Each row is a point on a tangle of strands that fork and nearly touch. The rows are in no order.
Two points are linked if the straight distance between their rows is under 99.3. Some points are linked to none.
Q389: [-32  -8  10 -37 -17   9  -5   8 -12  -1   0 -15  11   5   0   2  16 -28
  -5  28   4   8  20   3   3 -24 -17  -7   7 -22 -25 -22  -5  27 -16  35
  28 -16   3   7   6   0  17  15 -23 -14   6  -7   2 -21 -10 -59  11 -12]
Q154: [ 54 -11  -4  39  15 -16  17  10   0   8 -14  27  30   1  -2   0   5   6
  36 -26  21  15   6  -6 -24  18   6 -29 -22   0  20  15 -11 -10  13 -13
  12  21  19  -5  15 -21 -15  -2  20   1 -12 -14  -6  29  -6  -8 -11  40]
Q873: [-20  12 -11   4  10   7 -31   3  -4 -39  -1   0  11 -14  -5 -17 -20   7
 -30 -13 -12  -4 -16 -19   1  16   0  13   5  12 -12  -3  12 -19 -25  -7
 -19   1   8 -14 -13  16  -2   0  11  12   3  -5   7 -20  10  15   2 -25]
Q116: [-19  11   1  13   3 -25  17  24  18  14 -10   9  21  11  -2  15 -15   6
  23  12   7 -13  28 -10   3  11  -6   2  -9  -3  22 -16  24   4  18   2
  -4  -6   4  16  23   7 -11  -5   1  -2 -24  32 -18  -9   9  27   8  21]
Q481: [ 14  -7 -13 -11 -10   1  -6 -17 -24 -33 -29  12 -25  -1   3 -17 -11  -4
  23  -2   7  19  -7  20 -21   8   0   7   3  12 -16  18 -10   9 -21  11
  20  -8   4  -5  17 -15  17   2 -14  -9  26   4   8   9  -9 -22   5   0]
Q480: [ 22  11 -22  -5   7  23  21  25  -1 -22  26  -6  21  -5  16  14  11   9
  20  -1  25  -5 -12  14  -8 -45  -7 -25   8   5   6  -9  -1   2   3  22
  10   4 -13  18  -9 -13  -4  18 -12  -4  21  17 -17  20 -10 -24  17  16]
Q831: [  2  15   3 -32   9 -20  -4  15  18  -2  18 -17 -23   2   0 -10  22  25
 -45   8  -3  -6  -1   0   2   2  -3   7  -2   5  -6   4  22 -15 -36  -3
 -17 -29   4  -2  13  22  21   0  17  -5   2 -17   5 -12   6  14 -22 -26]
Q921: [  4  15 -16  21  14  15  16  29  33  -2  42 -13  25  -4  -4   4  10  21
 -33  -5   9 -14  -6 -22   6 -30  -5  -9   9  -2  12 -22  15 -14  -5   6
 -24  15  -1  20 -28   6 -15   7   1   1   0  20  -9  17   7  21   5   1]
Q660: [  9  11 -11 -18  -4   0  38  31  11   2  14  -6   4   4   8  21  13  21
  18  19  20  -7   0  15  -2 -36  -9 -19  11   0   6 -22   5  12   2  29
   8 -13 -14  30   3  -9   7  15 -18 -16   9  32 -18  18  -6 -18   8  10]
Q384: [ 20   2  -8   1   2   4  -5 -20 -24 -39 -34   5 -46  -1  -6 -22 -15 -13
   3  -5 -18  15  -5  22  -9  24   8  27  -3  24 -30  25 -22  -2   0  -8
  23   5  14 -25  10 -22   8 -24 -10  -2  18  33   4  10  -2  -9  10 -12]
Q548: [ -6  14   9 -14  19  18 -13  26 -21 -39  -9   0  26  -1  29  -1  -7 -28
  37   6  10  -3  13   4  -4   0 -19 -13 -16   2 -17   5  16  12   5  21
  32 -10   8  -7  16  -7  -6  19 -10  21   0  12 -13 -12  -8 -24  26 -13]
Q510: [ 26   7  16 -27  -2 -23   2   3   6  18  20   1 -27  -2 -12  -1  20   4
 -23  -6  -8   9  29  12 -13  13  -6  12 -18  -2   8   6   6  -6 -10  -5
   7 -35  15 -12  20  19  12 -14  10  -8 -23  -3  10   0  -6  -1 -16  43]
Q713: [ 24  -4 -15  41   4 -16  20  24   3  -8 -11  18  29   7  -3 -10 -26  18
  11 -23  19  -5  -9 -11 -15  18  17  -4 -16   1  23   6  -1 -12   0 -22
  -1  24  25  10  10 -27 -23 -13  15  -2 -11   2  -6  17   2   9  -8   8]
Q136: [ -1 -22  -6  17  -8  -5  21 -33 -17  33 -31   2   5  16   8  18  -7 -10
  36  19  15   4 -18  13   3  -9   2 -20  11  -8  -4  15 -10  10  31   2
   1  26 -22   9   6 -30  -3   8 -16   4  15   1   0  14  -4 -11  -7 -12]
Q551: [-12   1 -16  10  -6  -8 -10 -22 -13 -23  -7   4 -16  -9 -14 -10 -34  -6
   9  11 -16   1   8   4  -5   9   4  30  -1  12  -8 -10  19   0   9   1
   2  -6  -2 -14   2  16   9 -16  -9 -11   5  42  -7  -4   4   5  15  21]
Q782: [-30  -6  -4 -23  -6  13  -7 -29   1  11  11 -10 -12  -5   9  10   2  26
  10  18   2  -9 -12  -1  10 -21  -5 -18  24  -4   0 -19  34  -6  -9  17
 -28 -12 -37   8 -18  38  19  30   2  -4  29 -31   8 -12 -10   7  -2 -15]
Q948: [ -7  -8  14 -23 -12  28 -36 -22 -19 -13   8  19 -12 -13  27  -7  -5 -22
  20 -17  -8  14  -2  -5  -8  14 -11  -7 -15 -15  -6  14  -3   4 -12 -16
   8 -14  -1 -19 -11  16  -2  16  -8  19   0 -43  14 -19 -22  -4  10   8]
Q623: [ 27  -8   2  -4 -10 -27  -3 -31  -1  18  -6  13 -36  -1 -22  -5   3   0
  -3  -5 -16  19  14  12 -20  28   2  19  -6  12   8  14   7 -13  -2 -11
   2 -10   7 -28  12  14  20 -17   4  -8 -13   0  14   9   2   3 -25  41]
Q433: [-52  -6   9  -1  14  -1 -15   4   6   5   0 -32  39  -7 -13  -3   4 -39
 -29  30 -12   0  17 -28  15  -9 -10   8   3 -11 -26 -23   9  24   9  26
  10  13   5  -6  -3  11   1   1  -5  -4  -5  15  -2 -25  23 -21  15 -16]
Q314: [-16  23   6 -18  14 -19   5  -5  12  26  -5 -17 -22  10  10  20  15   0
   3  32 -13   1  12  14  16   6  -9  -6   6   8   0   3  30  10  19   6
  -6   0 -16   2  11  15  14   6  11  -3   4  24  -2   5   3  21  -9 -26]
Q608: [ 14  10  17   6  22  10   0  53  19 -15  41 -13  35   2   1 -13  16  -7
 -42 -28   6 -10   6 -10   6  -6   0   2 -28  -8   7  -1 -13  -2 -14 -17
   8  -1  34  -2  -2 -16 -25 -12  16  13 -28 -16   2  -6  -1  -6  -1   5]
Q802: [-10 -27  26 -14 -34  20   4 -10  -6  31  -5   2   0  13   4   0  21 -27
 -10  -5   3   2  -7   0   7 -14  -8 -11   1 -39 -23   6 -49  18   2  -2
  13   3  -3   5  -1 -23  -5  -4 -21   4  -7 -45  15 -15  -8 -39  -6 -10]
Q741: [-11   7  -8 -19   3   8 -14  -5 -22 -37 -12  -3   0   2  34  -4 -20   0
  36  10   6  -1 -15  13   2  -4 -13 -17   3   8  -9  10  29  -3 -13   5
  -3  -7 -13   9  -1   5  12  29  -4  14  34 -12  -3  -6 -10  11  15 -35]
Q127: [-36 -13   2   5  -5 -31   7   3  -4  -2 -40   1  23  12   4  -7 -15 -25
  15  33   6   1  11  -7  -5   7 -13   5   0  -6 -16  -5  12  26  -3  16
  15 -10   5   6  44 -13   6   4 -13 -15   5  25  -4 -20  11 -20   5  -9]
Q593: [ -8  -4  -7 -37 -13  -2 -19 -15 -12 -34   6  -3 -32 -15   1 -22  -3  14
  -7   4  -4   8   6  16 -18  -9  -9  13  12   8 -17  -3  13   1 -43  23
   3 -40  -2  -6   4  28  31  14  -6 -20  25 -12  11 -10  -5 -16   6   3]
Q647: [ 36  10  -4  16  25  19  -1  45   7 -35  29  -3  41  -6  10 -14   6   1
 -13 -35  18  -2  -9  -6  -7 -13   5  -9 -20   5   0  10 -13  -2 -16  -6
  14   5  32  -3  -2 -27 -26   3   9  15  -5 -10  -4   9  -6 -13   8   5]
Q918: [ 13  16  -1   4  44  26 -27   2  -4 -20  30 -27  30 -16   5  -4  31 -29
 -14  -1   1  18   6  -2  -4 -21 -16 -21   4  14 -16   6   7  -1   7  26
  13  24   7 -20 -14   4  -4  16   3  18   5  12  -2  18   5 -15  15  -8]
Q82: [ 28   5 -46   5  -5  -3   2 -24  -9 -41  -4   1 -14 -16 -10  -8 -15  28
  15 -12  -3  19  -8  20 -35  -7   5  22  18  29   7  -9   5 -11  -8  22
   5  -3  -5   0 -14  12  18  12  -9 -27  29  45 -10  24  -3   6  15  41]
Q446: [ -7  23   2 -21  14  19  -7  29 -19 -50  -1  -8  -1   9  33   8 -11 -19
  39   9   1 -18   0  21  12  -2 -16  -6 -15   8 -10   6  25   2  17   4
  11  -7  -7  -1   8  -5  -2  16  -3  25  14  20 -21 -10 -13  13  26 -32]
Q658: [ 13   1  10 -30  -8 -29   9  24  13   6  16  -4 -28   5  -8 -13  13  20
 -40   2   2  -6  14   4  -9   8   1  23 -13  -7   3   2   3   0 -36 -10
   0 -42  18   7  23   9  16 -19   7 -17 -14 -16   9  -7   0  -2 -24  14]
Q350: [ -9 -13  -9  13   2 -21  -7 -15  11   3 -27  -9  11  -7 -12 -19   6  10
 -33  13   4   8 -23 -20  -3  14   8   2  12   8 -18  12 -12  -6 -31   2
 -16  17  10  -7  20 -14  10  -5   8   0   5 -12  11  -3  20  -3 -22 -39]
Q365: [ 35  21 -20  15  28  19 -13 -25 -13 -11  16   3  -7 -11   6   9   4  -3
  35 -10  -3  19   6  18  -9  -7  -4 -17   1  24  -1  13  24 -14  34  11
  16  20  -9 -25 -11  10  -3  12   8  17  15  27 -14  24 -20   4  13  23]
Q992: [-31 -34   0  15 -37  15   0 -10   2  -3  -8  32  -6  -1  -3  -9 -34   8
   8 -21   1 -25 -17 -19   2   2  13  16  -2 -23  20 -10 -15  -2  -9 -30
 -26  -5  -9  10 -15   0 -15 -10  -9  -9  -5 -35   9 -32  -3   9   9  16]
Q380: [ 38  27  31 -26   3  19  14  43   5  22  25  -3 -30  11  18  39  32  -2
  16 -12  -1 -26  15  25  32  -2   4 -19 -17  -3  29   2 -12   7  35 -18
  13 -11 -12  14 -12  -8 -12  -6  15  18 -20  -5  -8   8 -15  20  -1   4]
Q682: [ 12  13  18 -26  -7   0  17  40   1  14   0   9  -9  17  23  33  10   2
  46  -1  15 -26  18  18  18   3  -5 -22 -17 -12  30   1   2  12  28  -8
  14 -21 -14  24  15  -7  -7   4  10  12 -14  -8  -6  -6 -17  15   3  12]
Q139: [  6  19  -1  -6  24   1 -44 -18 -10 -32   1  -6  -5 -18 -14 -23  -2 -11
 -26 -15 -23  21   7  -5 -14  19  -1  15   1  25 -24  14  15 -16 -22   2
   1  -7  20 -37  -3  25  11   1   8   9  -2   5   9  -5   6   5   3  -9]
Q66: [-12  -1  -2  -4   0  12  13 -12 -13  24  -3  -6   0   6  12  32   2 -12
  32  23   6  -5   3  18  11 -20   0 -18  10  -5   3  -4   6  17  35  17
   9  14 -27   6  -9 -11  -5  19 -14   5  13  17  -5   8 -12 -13   9  -9]
Q721: [ -1   7   7 -16   7  13 -24 -18 -16  -6   0  -2  -9  -3  20   1  -1 -10
  15  -3  -1   7 -13   7   6  10 -11 -15  -5   3  -8  19  16  -9  -3 -10
  -8   0  -9  -7  -5   9   5  16   4  26   8 -30   6  -5 -12  10   0 -22]
Q698: [  0  -2  17   1   1 -24  28   7  30  62   3  -2   2  12 -12  16  22  20
 -15  10  11  -1  11 -14   4   1   0 -16   7 -11  21  -6  -2   0   3  -2
 -20   2  -7  30   1   7  -2   0  10  -6 -22 -16   9  13   8  15 -25  -1]
Q725: [-15 -23  -5   1 -23 -15   7 -11 -18 -14 -40  16  -7  10   7 -15 -25 -13
  28  16  13   5  -3   8 -13  10  -3   6   6  -4  -8   2   0  17 -13   9
  13 -11   1   3  32 -22  11  -2 -20 -15  18  10   9  -8   2 -25   3   1]
Q596: [-25   4   8 -18  -2 -10 -10 -26 -10 -16 -22 -14 -39  -3   2 -18   0 -17
 -20  34 -27  12  -3   6   9  18  -7  28   2   6 -42  17  -5   8 -10   0
   1 -11   0 -27  18   1  26  -9   1 -12  17  17   5  -4  12  -6   1 -53]
Q445: [ 43 -16 -13   1 -19   7  14  -8 -10  -4   0  16 -24   0  -2  -6   6  10
  -5 -25   1   9 -25  13 -16   2  15  10  -7  -5   8  17 -46  -5  -7 -25
   8   0   3   0  -9 -28  -1 -21  -3 -14   9 -18   7  17 -14 -11 -10  22]
Q662: [  9 -13  22   8 -25  18  29  10   8  31  19  23  -9   9   6  25   2   0
  21 -24  -4 -24   1  -2   5  -9  16  -2 -20 -22  26  -4 -37   4  34 -38
 -11  -2 -11  15 -20 -17 -26 -15  -6  -5 -21 -25  -2   3 -20  13   6  23]
Q228: [ 14  -9 -19  15 -18 -12  -2 -34  -7  -6 -10  26 -22 -10 -21  -6 -26   8
  23  -7 -13  14   9   6 -17  21   8  20   2  11  17  -6  16 -12   8  -7
  -3   0   3 -16  -1  13   9  -9  -8 -10  -5  23  -1   5   2  11  -3  52]
Q940: [-36   5 -11 -16  -1   0  -9 -10  -5 -21  -5  -7   0   1  23   3 -19  15
  28  23   3 -13 -15   6   8 -13 -11 -14  19   2  -1 -14  48  -5  -9  12
 -24 -13 -29  10  -5  28  18  33   1  -1  40 -10  -2 -10  -6  23   9 -33]
Q816: [  9  24   1 -23  23 -10   1  10   7  -7  16 -24 -16   3  12   0  29   0
 -18  18  -2   1  -2  18   8 -12 -10 -10   0  16 -19  12  19  -2 -13   5
  -6  -6  -4   2   8   5  17   5   7   0  14  14  -6  10   4   8  -8 -32]
Q678: [-18   6  16  -6   4  15   6  16  -4  32  -5 -20   1  13  10  41  15 -30
  15  24  -5 -11  21  12  30 -18   6 -15  13  -6  11 -13  -2  37  40  23
  22  19 -16   7 -15 -11  -8  15  -5  16  -3  28  -3  -1   2 -18   8 -27]
Q552: [ -2  14  -7  -7   3   2 -20 -23 -25 -43  -8  -1 -49  -6   0 -12 -30 -13
  10   5 -31   3  11  20  -6  20   5  34  -6  22 -25   6  19  -5  11  -6
  14 -13   1 -29   5  15  10 -14  -3  -3  15  42  -6  -4  -7   7  19  -3]
Q688: [ 50  -7 -20   0 -11 -14  20  15 -11 -26 -11  18 -30  11  -1 -18 -17  30
  -6 -19   7  -8 -14  15 -15  27  25  23 -15   5  12  10 -17  -8 -21 -21
  15  -1  20   8   7 -29  -5 -28   5 -25   7   1   4  19  -4   3 -16   6]
Q335: [ 12   1 -11  12  -5 -12  -8 -11  -3   7  -4  29  -1   9  14  15 -12  21
  42 -22  14   4  -8   3  -4  17  -3 -32   5   1  30  10  31 -21  -1 -25
 -26   9  -8   0  -3  11  -3  13  16   9   7 -38   5   6  -9  30 -24  11]
Q204: [ -1   4 -15 -21 -11 -17 -24 -17   0 -26  15   4 -27 -15 -11 -13 -10  24
 -17  -6 -12   4   9   8 -13   1  -1  15  10  12  -2 -13  31 -13 -31  13
 -12 -37   0 -12  -3  48  25   8   1 -17  13  -3   4 -12   3   7  -2  28]
Q460: [ 13 -14 -21  22  -4 -32  17  14  11   1 -23   2  15  12  -8 -22  -8  31
 -27   5  21  -7 -30 -14  -6  23  25   5   3   2   7  12 -15  -7 -35  -9
 -10  24  20  17  16 -33  -2 -14  12 -23   3 -15   8  14  18   8 -38 -39]
Q409: [-13  11  24   4   5   4 -14 -15  16  48  24  -1  -3  -6 -21  18  14  -9
 -18  -6 -18   4  30  -8  17   5  -2   3   3  -4  17 -10   7  -3  27  -6
 -12   3  -6 -10 -18  28  -8  -8  11   9 -35   0   7  -8   0  15  -9  26]
Q576: [-45   1  11  10  10   4  -7   9  -4  -5  -4 -17  24   0  -7   4 -20 -39
  -4  18 -13 -10  17 -12  19  -3  -6  20  -8 -10 -14 -15   4  18  26   7
  11  10   3  -8   4   2 -15 -15 -10   7 -16  33 -10 -25  12  -6  24  -5]
Q319: [ 38   5 -39   1  -7 -20  13  10  -7 -51 -17  22 -29   5   3 -16 -34  49
   9 -19   5  -9 -16  26 -19  27  26  18  -5  22  14  -5  12 -11 -23   0
   0   2  19  15  -4 -18  -1  -4  -1 -28  28  24  -3  16  -3  20  -7   9]
Q957: [-21  -9   8  28   8  -8 -17 -26  11  40   6   1  30 -10 -32  -1   8 -11
 -28  -4  -8  19  14 -25   0   7  -3  -3   8  -4   2  -2   0 -11  10  -3
 -19  19   2 -21  -6  24  -4  -7  11   6 -29 -12  11  -8  14  -5 -19  22]
Q277: [-23 -15  -5   9  -3  25 -14 -20 -15 -15  -4  -9  22 -16  -2 -10 -14 -22
  -7   2  -3   2 -25 -18   3 -13   1   5  10  -9 -23   1 -15   2   2   4
   0  18  -8  -7 -19  -9  -8   5 -12  10  10  -7   6  -7  -1 -14  18 -16]
Q781: [ 25  14  -3 -18  18  25 -12   4  -5 -17  29 -17  -7  -9  18  -2  25   0
 -15  -7   2  -1 -25  13   8 -26  -2 -21   2  11 -14  15   2 -13 -18  -4
  -9   3 -10   0 -22   2   4  16   5  14  18 -21   0  10  -6   4   4 -24]
Q57: [ 44  14 -20   4  18  25  -5   0 -16 -40   9   4  -6 -13   6  -6  -1  -3
  21 -27  -2  11  -5  18 -14  -9   4   2  -7  26  -8  16  -9 -10  14   2
  24   2   7 -16  -6 -10  -6   0  -2   7  14  22 -13  17 -16 -12  22  27]
Q143: [  6  15   7 -37 -13  -9  30  38   5  10   4   3 -15  13  18  29  10  19
  32  12  20 -20  18  21   8 -18  -7 -19   0  -6  18 -17  12  16   5  16
  11 -32 -16  34  16  -1   7  12  -8 -11   1  10  -9  -2 -13  -8   1  15]
Q283: [-26   7  41 -16  -6   1 -13  12  17  37  16  -8  -8   3 -15  14  14 -23
 -16  -3 -20  -8  44  -2  28  11   0  15 -13 -12  17 -12  -3  17  22  -6
   5 -18   4   4  -1  24  -8 -14   9  11 -45  -4   8 -29   0   7   0  21]
Q822: [ 12   0 -47  14 -10   1  20   1  11 -27  17   1  16 -13  -4  -7 -17  43
   0  -4  15   6 -21  -1 -23 -29   3   5  23  10  10 -27   7  -7 -15  19
 -11  -4  -8  25 -20   6   3  16 -12 -23  27  32 -14  23   1   8  18  29]
Q188: [-29  -2   6  40   9 -16   6   3   5   9 -17   5  34   1 -15   2 -28 -22
  14  12  -5  -2  26 -17   8  11   0  15 -12  -3   5 -14   4   8  34   1
   7  14  11  -7  18  -2 -20 -21  -7   2 -28  49 -20 -12  19   6  18  24]
Q361: [ 12 -25   0  16  -2 -10 -27 -33  -6   4 -42  14   5  -2 -15 -26   6  -1
 -25 -16   2  21 -22 -16  -7  39   9   0   6   5 -14  25 -32 -12 -29  -7
  -9  27  19 -20  12 -24   4  -9   6   9  -5 -39  18   0  18  -3 -31 -30]
Q866: [  5 -12  -8  32  -5 -34  29  34  13   2 -16   2  31  21  -6 -18 -17  16
 -14   1  24 -17 -14 -18 -11  14  17  11 -13 -10  14   6 -11  -2 -15 -17
  -1  15  28  24  26 -32 -17 -21  11 -15 -14  -4  -3   8  14   2 -21 -20]
Q184: [ 12  10 -30  12   1  -2  24  11  28   7  32  -1  12   0   5  10   5  46
  -7   5  20  -2 -15  -8  -8 -31 -10 -22  21  -1  17 -21  24 -14 -14  16
 -26   2 -15  32 -18  12   0  23  -4 -10  21  15 -11  32   0  22  -2  10]
Q745: [ -7 -40  -2  -6 -25  13   3 -29  -1  15 -20   8 -10  -7   3 -11  10  26
 -10   1  15   1 -44 -12   0  -7   9 -15  19 -13  -2   5 -32  -5 -39   3
 -18   4 -15  11  -1 -10  14  10  -1  -4  21 -66  16  -9   3 -12 -19 -22]
Q450: [ 49   9 -39 -11  -2 -14  -3 -14  -6 -43  -3   9 -36  -4  -7 -14  -7  41
 -11 -27  -6  10  -9  27 -30   7  15  19   8  31   8   2   6 -22 -27  11
   3 -13   8  -4 -11   5  16   7   1 -27  29  20  -1  21  -7  14  -2  25]
Q870: [-23 -13  -3  26   2 -25   8 -14  10  11 -26  -8  30   1 -11  -8  -3 -16
 -11  20   4   6  -8 -17  -4   3  -1   2   9   0 -17   4  -7  11   3   5
  -3  22   6  -1  24 -19  -2  -9  -4  -5   1  19  -1  -1  22 -11  -6 -16]
Q633: [-19 -26  23  22 -29  17   4  -2   4  17   7  23   3   4  -7   1 -12 -16
   3 -28 -10 -21   1 -14   6   0  11  14 -22 -28  14  -4 -35   3  22 -40
 -13  -1   2   0 -12  -9 -28 -21  -7   1 -29 -28   6 -19 -10   4   8  25]
Q237: [-22  17  -2   8  14  17 -11  12  11 -12  15 -15   7  -4  -4  -3  -8  10
 -37  -7 -13 -22 -27 -20  21  -2   4  10   5   4  -3  -3  10 -26  -5 -20
 -33  12  -6  -6 -22   6  -8  -4  14  20   1  -6  -1 -17   8  32   0 -43]
Q422: [-51 -14  -2  -3 -14   5 -11 -22   4   4   1   1 -10 -11 -22  -6 -22  19
 -18  18 -10 -17  -6 -24  16  -6   2  25  12  -8  -3 -34  20  -2 -17   4
 -31 -20 -20  -1 -14  44  15  -5  -5 -13   5 -11   1 -33  14   8   3   0]
Q734: [ 11 -17   5  29   0   3   7 -26 -11  32 -19   8  21   9   6  11   0 -17
  31 -10  15   6 -17   2   1   2   1 -32  -1 -10   3  24 -18  -1  26 -17
  -3  37  -8   2   3 -24 -16   5   2  19   0 -26   4  13  -4   0  -9   1]
Q168: [-11  35   6  -3  12 -20   9  18  26  24   4  -3 -15  12   4  30   4  10
  15  21 -13  -6  30   0  18  12 -10  -1   1   7  20 -16  33   7  33   8
  -5  -5  -9  10  11  20  -1   0  10   3 -17  48 -17   7   5  47   1   1]
Q749: [ -9   4  26  20  12  -6   8  33  20  18  12 -11  32  10  -8  -1   8 -11
 -30 -15  -1 -15   7 -15  10   7   2   5 -18 -13   9   1 -17  -5  11 -22
  -7  14  19   3   6 -17 -24 -18  14  16 -33  -9   3  -7   9   8  -7  -3]
Q142: [  2 -24  14 -15 -22  29  -1 -22 -13  21  -7   2  -7   5  20   0  19 -10
  -4  -2   6   2 -35   0  12 -12  -2 -21   3 -23 -18  22 -42   3 -11 -14
  -5   9 -14   4 -13 -18   0   8 -13  15   8 -61   9  -4  -8 -14 -10 -26]
Q307: [-10  17 -10  17  14   5  12  17  30   5  27 -16   1  -1 -13  -5  -1  29
 -54   5 -14 -20 -20 -23  16 -16  11  22  11   7  -1 -17   4 -21  -6 -12
 -32   4  -4   2 -26   7  -6 -16   7  -3  -5  24  -8   2  18  29  -4 -30]
Q979: [ 13  13 -28  23  24   9 -34 -40 -16 -12   5   2  13 -16 -10   1  -5  -9
  19 -14  -5  33   4  -2 -21   2  -5 -10  15  24  -2   9  24 -14  16  13
   5  27  -5 -34 -17  25   4  19   8   9  14  11   2  18 -10   0   5  22]
Q391: [-18  -8   1  35   4 -14   7  -7  27  54   5   6  36   1 -26   9  10  15
 -24   0   5   9   9 -35  -2  -1  -4 -16  14  -7  16  -9   4 -17   4  -1
 -33  25   0   6  -9  15 -10  -1  11  -1 -25  -8   6  10  20   9 -25   8]
Q907: [-24  -7  -9   3   5  14 -20   0 -34 -38 -15   8  31  -7  19  -6 -35 -29
  41  10  12   2   7  -9 -12  -5 -12  -3  -1  -2 -16  -7  22  14   0  22
  26  -6   0  -4   6  -1  -7  26 -20   4  15  11  -5 -18  -8 -22  37   1]
Q737: [ 61  11 -29   7  31   9 -12 -20 -19 -32 -19  -7 -10  -6  -8 -15  19   7
   9 -25   2  34  -6  22 -29   1   6   6   8  41 -12  32 -24 -11 -13   8
  25  14  15 -18  -2 -17  14   4   0  -6  24  12  -3  33  -9  -7   8  11]
Q171: [-12  -2  29  22   3 -12  24   5  16  47 -13 -10  10  16  -9  15   8 -18
 -11   4 -11 -11   4  -5  15   5   8   3  -3  -7   3   4 -26   8  44  -9
  -5  27   0  10   4 -22 -20 -23   1  14 -25  17  -1   4  15  11  -9 -19]
Q3: [ -1   9  46 -10 -13   9   1  37  16  41  15  -2  -5   0  -4  27  19 -16
  14  -6 -10 -12  49   7  29   3  11   1 -10  -8  32 -15 -19  27  39   3
  31 -19   0   8  -4   4 -13 -10  13  17 -45  13  -1 -10  -2  -6   7  31]
Q90: [ 30  17  41  -2   7  20  10  33  15  40  27  -6 -13  -3   5  31  34  -7
   5 -12 -10  -9  31  13  30  -4   8 -18  -8   0  32  -6 -23  12  47  -1
  23   0  -1   5 -18  -9 -17 -11  15  20 -33  16  -2  16  -5   2   0  22]
Q358: [ 30 -14  17   7   3 -14   9  -8  -4  36  -7   4   4  10   2   3  22 -11
   5  -7  11   8  -7   8  -2  12   1 -21 -12 -13   1  27 -27  -2   6 -19
   4  15   5   4  13 -21  -8  -9  11   9 -12 -39   9  14  -2  -5 -23   5]
Q453: [-36 -16  15 -22 -19   9 -23   5  -5 -17 -11  15  13   1  18 -18 -18 -11
   8  -5   4  -3   1 -19  -1  17 -19   3 -12 -23   2  -1  12   2 -29  -8
  -2 -25   8   4   8  17   2  12  -5  13  -6 -43  13 -41  -8   1   9  -2]
Q896: [-43 -21  -8  19 -22  13   0  -7  14   2   2  16  11  -7 -22  -4 -34  27
 -18 -11  -2 -27 -17 -37  14  -9  15  22   9 -10  17 -33   2 -12 -20 -14
 -39  -7 -12  12 -27  28  -6  -8  -4  -7  -7 -26  -1 -37  13  19   3   6]
Q252: [-20  11  23  15  10   1  21  25  22  39  -6 -15   9  13   0  29   7 -21
   5  17 -10 -14  19  -6  26  -4   6  -1   6  -2  14 -12  -8  24  48  12
   7  21  -8  14  -6 -11 -17  -6   0  14 -20  40  -6   5  15  13   7 -17]
Q555: [-19  -3  -3   9  26  10 -27 -10 -13   2  15 -22  41 -14  -9  -1  13 -39
  -8  16  -3  22  19 -13  -6 -14 -12  -5   6  -6 -18  -9   2  18  18  36
  23  24   6 -21  -9   4  -3  11  -6   5  -1  14  -2  -1   7 -35  19   8]
Q222: [-29  11 -12  -4  -9 -19 -14 -11  11  -5  14   4  -7  -4 -14   1 -17  23
  -8  10  -6  -6  16 -11   7   2  -6  12  12   4   7 -28  44 -11 -12   7
 -29 -27 -10  -3  -7  53  15   4  -1 -11  -3   6  -7 -19  11  23  -3  19]
Q978: [ 16 -17  17   2  -3 -21 -10 -22 -11  28 -38   5 -10  14   5 -10  11 -10
   5   6   8  14 -17   2   2  35  -2 -15  -6  -5 -10  33 -13  -8 -12 -21
 -10  14   7  -4  20 -17  10  -7  10  17  -2 -50  12   3   8   7 -31 -29]
Q405: [  6 -18  19   8 -23 -13  38   7  13  52   1  19  -3  11 -10  17   3  15
  17  -8   5 -12  10  -8  -5   3  11  -6  -9 -21  33 -10 -17   1  20 -18
 -14  -7  -8  30  -3  -9 -17 -11  -2 -15 -31 -19  -1  12  -1  12  -6  25]
Q702: [-30   8  11 -14  -1 -13  12 -13   3  14  -7 -19 -30   2  -8  -2  10 -20
 -32  36 -34   2   7   7  16  -1  -3  33   5   1 -31   1  -9  19  17   5
   5  -9  -3 -19  12  -4  17 -27  -7 -19  -1  37  -4  -1  15 -13  -2 -33]
Q75: [-26 -13   2 -45 -24   7  -7 -12 -15  -9   4 -13 -28  -4  -3 -14  11  -3
 -11  29  -3  13  13  14  -8 -15 -15  12  14 -10 -29  -7   0  14 -33  27
  14 -36  -9  -6   8  18  35   9 -16 -27  20 -14  10 -10  -8 -43   5 -10]
Q841: [-14 -15  18 -26 -23  15   1  14   1   5   6  -4  16   3   0  -6  20 -25
 -11  -3  10   3   6  -5  -2 -19 -16  -9  -2 -27 -17  -9 -29  18 -21  11
  23 -15  10   8   8  -9   1   3 -22  -4  -7 -29   8 -19 -11 -51   3   9]
Q181: [ -6   7  10 -19  14  -1 -38 -28 -13 -20 -16  -8 -19 -14   2 -23   8 -11
 -25  11 -18  23  -2  -4  -5  21  -4  13   2  16 -37  24   1  -8 -29   7
   3  -9  11 -30   8  15  26   4   5   8   6  -9  12  -2   8   0  -4 -44]
Q723: [ 51 -14  -2  11   1   5  21   3   2  25  21   5  11   2   0   3  31   7
 -12 -24   9   9 -20   6 -10 -14  13 -12  -7 -10  12  16 -46  -7   1 -27
   5  11   4   3 -12 -26 -12 -12   9  -4  -5 -34   2  26 -12  -5 -13  18]
Q419: [ 39  15 -26  16  13  27  16  30  -1 -41  27   1  19 -11  11  -1  -5  12
   1 -28  15  -6 -23   9  -8 -28  11  -6  -5  12   4   2 -14 -12   2  -5
   8  13   6   5 -17 -25 -18   2   1   7  14  20 -16  21  -8  -4  18  11]

Follow the links from the first point to the second, and from the first to the third. Name the last point that the two ways share.
Q391 / Q979 / Q723 => Q419
Q154 / Q319 / Q57 => Q358
Q252 / Q350 / Q873 => Q358
Q548 / Q384 / Q116 => Q816
Q866 / Q433 / Q283 => Q350
Q446 / Q555 / Q481 => Q816
Q510 / Q608 / Q713 => Q350

A fork is a point with three links, a tip a point with one. Leave the first point through the second and follow the links. Name the first fork or tip that comes.
Q662 / Q405 => Q419
Q422 / Q222 => Q745
Q319 / Q450 => Q702
Q658 / Q510 => Q350
